Points on a hilly landscape, in no order, each with its height.
From any point a ball takes the steepest step (drop divided by distance) to one of its 4 nearest points. It stops when none of these is lower. Distance is the straight distance between rows; heights are no part of it.
q_377: [-6 18 10  1 20 -6  6  6  1]  (h 212)
q_633: [ 11 -19 -10   4 -16  15 -10   4  -5]  (h 354)
q_34: [ -9  35   4  -3  13   8   7   2 -11]  (h 484)
q_983: [  8 -18 -10  -2 -18  10  -8   1  -2]  (h 332)
q_644: [-12  -2  14  12  -2 -11 -13   7  18]  (h 138)
q_286: [ -3  21 -10  -4  12  -2  12 -12 -16]  (h 552)
q_15: [ -4   9   6  -1  14 -11   6  -1   2]  (h 258)
q_781: [ -2   5   2  -4  11 -11   8  -6   1]  (h 347)
q_858: [-12  14  21   8  18 -13  -5  18  15]  (h 172)
q_498: [ -2  19 -14  -7   9  -1  14 -16 -19]  (h 533)
q_157: [ 10 -16 -14 -19 -13   2   6 -10  -4]  (h 680)
q_444: [ -4   4   4  -2  10 -12   5  -2   4]  (h 147)
q_954: [ -9  10  14   3  14 -13  -2  10  11]  (h 146)
q_124: [ -3 -10   9  14 -13   4 -11   4  11]  (h 253)
q_721: [ -6  29  -2  -3  15   4   8  -3 -14]  (h 562)
q_921: [  8 -18  -3  10 -17  15 -11   5   2]  (h 424)
q_464: [ -3  -1   1  -5   3 -11   5  -5   4]  (h 73)
q_349: [ -7  31  -7  -7  11   5   9  -5 -18]  (h 615)
q_432: [ -8  16  18   5  21 -10   1  13   8]  (h 229)
q_778: [  7 -16 -11 -15 -13   2   2  -8  -2]  (h 644)
q_577: [ -9  -5  12   9  -6  -7 -10   3  15]  (h 198)
q_146: [ 19 -26   3  23  -1  17 -10  17   3]  (h 766)
q_905: [-5 -6  5  0 -6 -8 -4  0 10]  (h 313)
q_155: [ 12 -21 -20 -13 -17  10  -4  -2  -9]  (h 433)
q_339: [ 18 -23  -4  18  -7  19 -11  13  -3]  (h 618)
q_364: [  1 -13   4   9 -16   7 -11   2   8]  (h 265)
q_729: [-10  23  23   6  23  -4   1  19  10]  (h 254)
q_805: [-3 -8  1 -5 -5 -8  0 -3  6]  (h 515)
q_574: [  0  12  -8  -5  10  -6  13 -15 -12]  (h 520)
q_801: [  0  12 -13  -6   8  -5  15 -18 -15]  (h 525)
q_23: [  5  -5  -8 -13  -1  -8  11 -15  -3]  (h 561)
q_932: [  2 -13  11  20 -14  10 -13   7  12]  (h 314)
q_598: [ 13 -20   1  18 -10  18 -12  11   1]  (h 572)
q_973: [ -8  -3  10   5  -2 -11  -7   4  13]  (h 230)
q_456: [  3  -7  -5 -12  -2  -9   8 -11   1]  (h 582)
q_747: [  9 -18   7  21 -12  17 -12  10   7]  (h 388)
q_322: [ 14 -19 -22 -22 -16   8   3  -8 -11]  (h 730)
q_695: [-6 25 11  3 21 -1  6  9  0]  (h 311)
q_438: [  3 -14   7  15 -15  10 -12   5   9]  (h 282)
q_930: [ -4 -11   6   7 -13  -1 -10   4  10]  (h 244)
q_624: [-10  34 -10 -13   8   6   8  -6 -22]  (h 395)
q_563: [  1   0  -4  -7   5  -9  11 -11  -1]  (h 529)
q_522: [ 13 -21 -18  -2 -17  15 -10   2 -10]  (h 357)
q_728: [-4 18  3  0 19 -6  9  0 -3]  (h 77)
q_942: [ 12 -18 -17 -20 -14   5   4  -9  -7]  (h 634)
q_397: [  3   0  -8 -10   3  -8  14 -15  -5]  (h 555)
q_127: [  2 -11  -4 -10  -8  -6   3  -6   2]  (h 637)
q_938: [ 0  7 -2 -5 11 -8 10 -9 -3]  (h 463)
q_312: [ -3  19  -6  -3  15  -3  12  -9 -13]  (h 575)
q_252: [  1 -14  -2  -1 -16   4  -8  -1   4]  (h 297)
q_290: [ -3 -11   3   2 -13  -1  -8   0   8]  (h 262)
q_305: [ -7  -3   7   0   1 -11  -3   1  11]  (h 165)
q_262: [ -6  -8  10   9 -10  -4 -11   3  12]  (h 228)
q_88: [ 14 -22 -22  -9 -17  14  -8   1 -13]  (h 389)
q_525: [ 14 -21 -14   7 -15  18 -10   6  -8]  (h 384)
q_980: [  6   0 -13 -11   3  -7  16 -20 -10]  (h 560)
q_75: [ -6   1   6  -1   4 -13   1   0   6]  (h 385)
q_76: [-12  38  -2 -13   6  11   7   0 -17]  (h 130)
q_924: [-7 30 17  4 21  2  5 13  2]  (h 353)
q_535: [-8 33  9  0 18  6  7  6 -5]  (h 425)
q_18: [  9 -10 -13 -18  -6  -3  12 -17  -5]  (h 595)
q_29: [  5 -16   9  18 -13  12 -12   7  10]  (h 309)
q_829: [-11  -1  14   8   0 -12  -9   6  15]  (h 143)
q_420: [-13   4  15   7   7 -14  -8  11  15]  (h 43)
q_560: [  7 -11  -9 -15  -9  -3   6 -11  -1]  (h 629)
q_268: [-5 26  3  0 18  1  8  1 -8]  (h 270)
q_489: [-11   8  14   5  12 -14  -5  11  13]  (h 102)
q_517: [ 17 -23  -8  15  -9  19 -12  10  -5]  (h 514)

Where does a ball stop that starts at each point below?
q_938 => q_464
q_15 => q_464
q_858 => q_420
q_88 => q_420
q_598 => q_420
q_721 => q_728
q_980 => q_574
q_432 => q_420

Call two points neighbours if one is among the 4 nearest of the other. Go from one point of each pair to the other, from neighbour to neighbour, staying as low as possible. Name the highest point that can't be avoided.
q_464 / q_420 => q_15
q_305 / q_76 => q_34
q_728 / q_305 => q_973
q_728 / q_420 => q_432
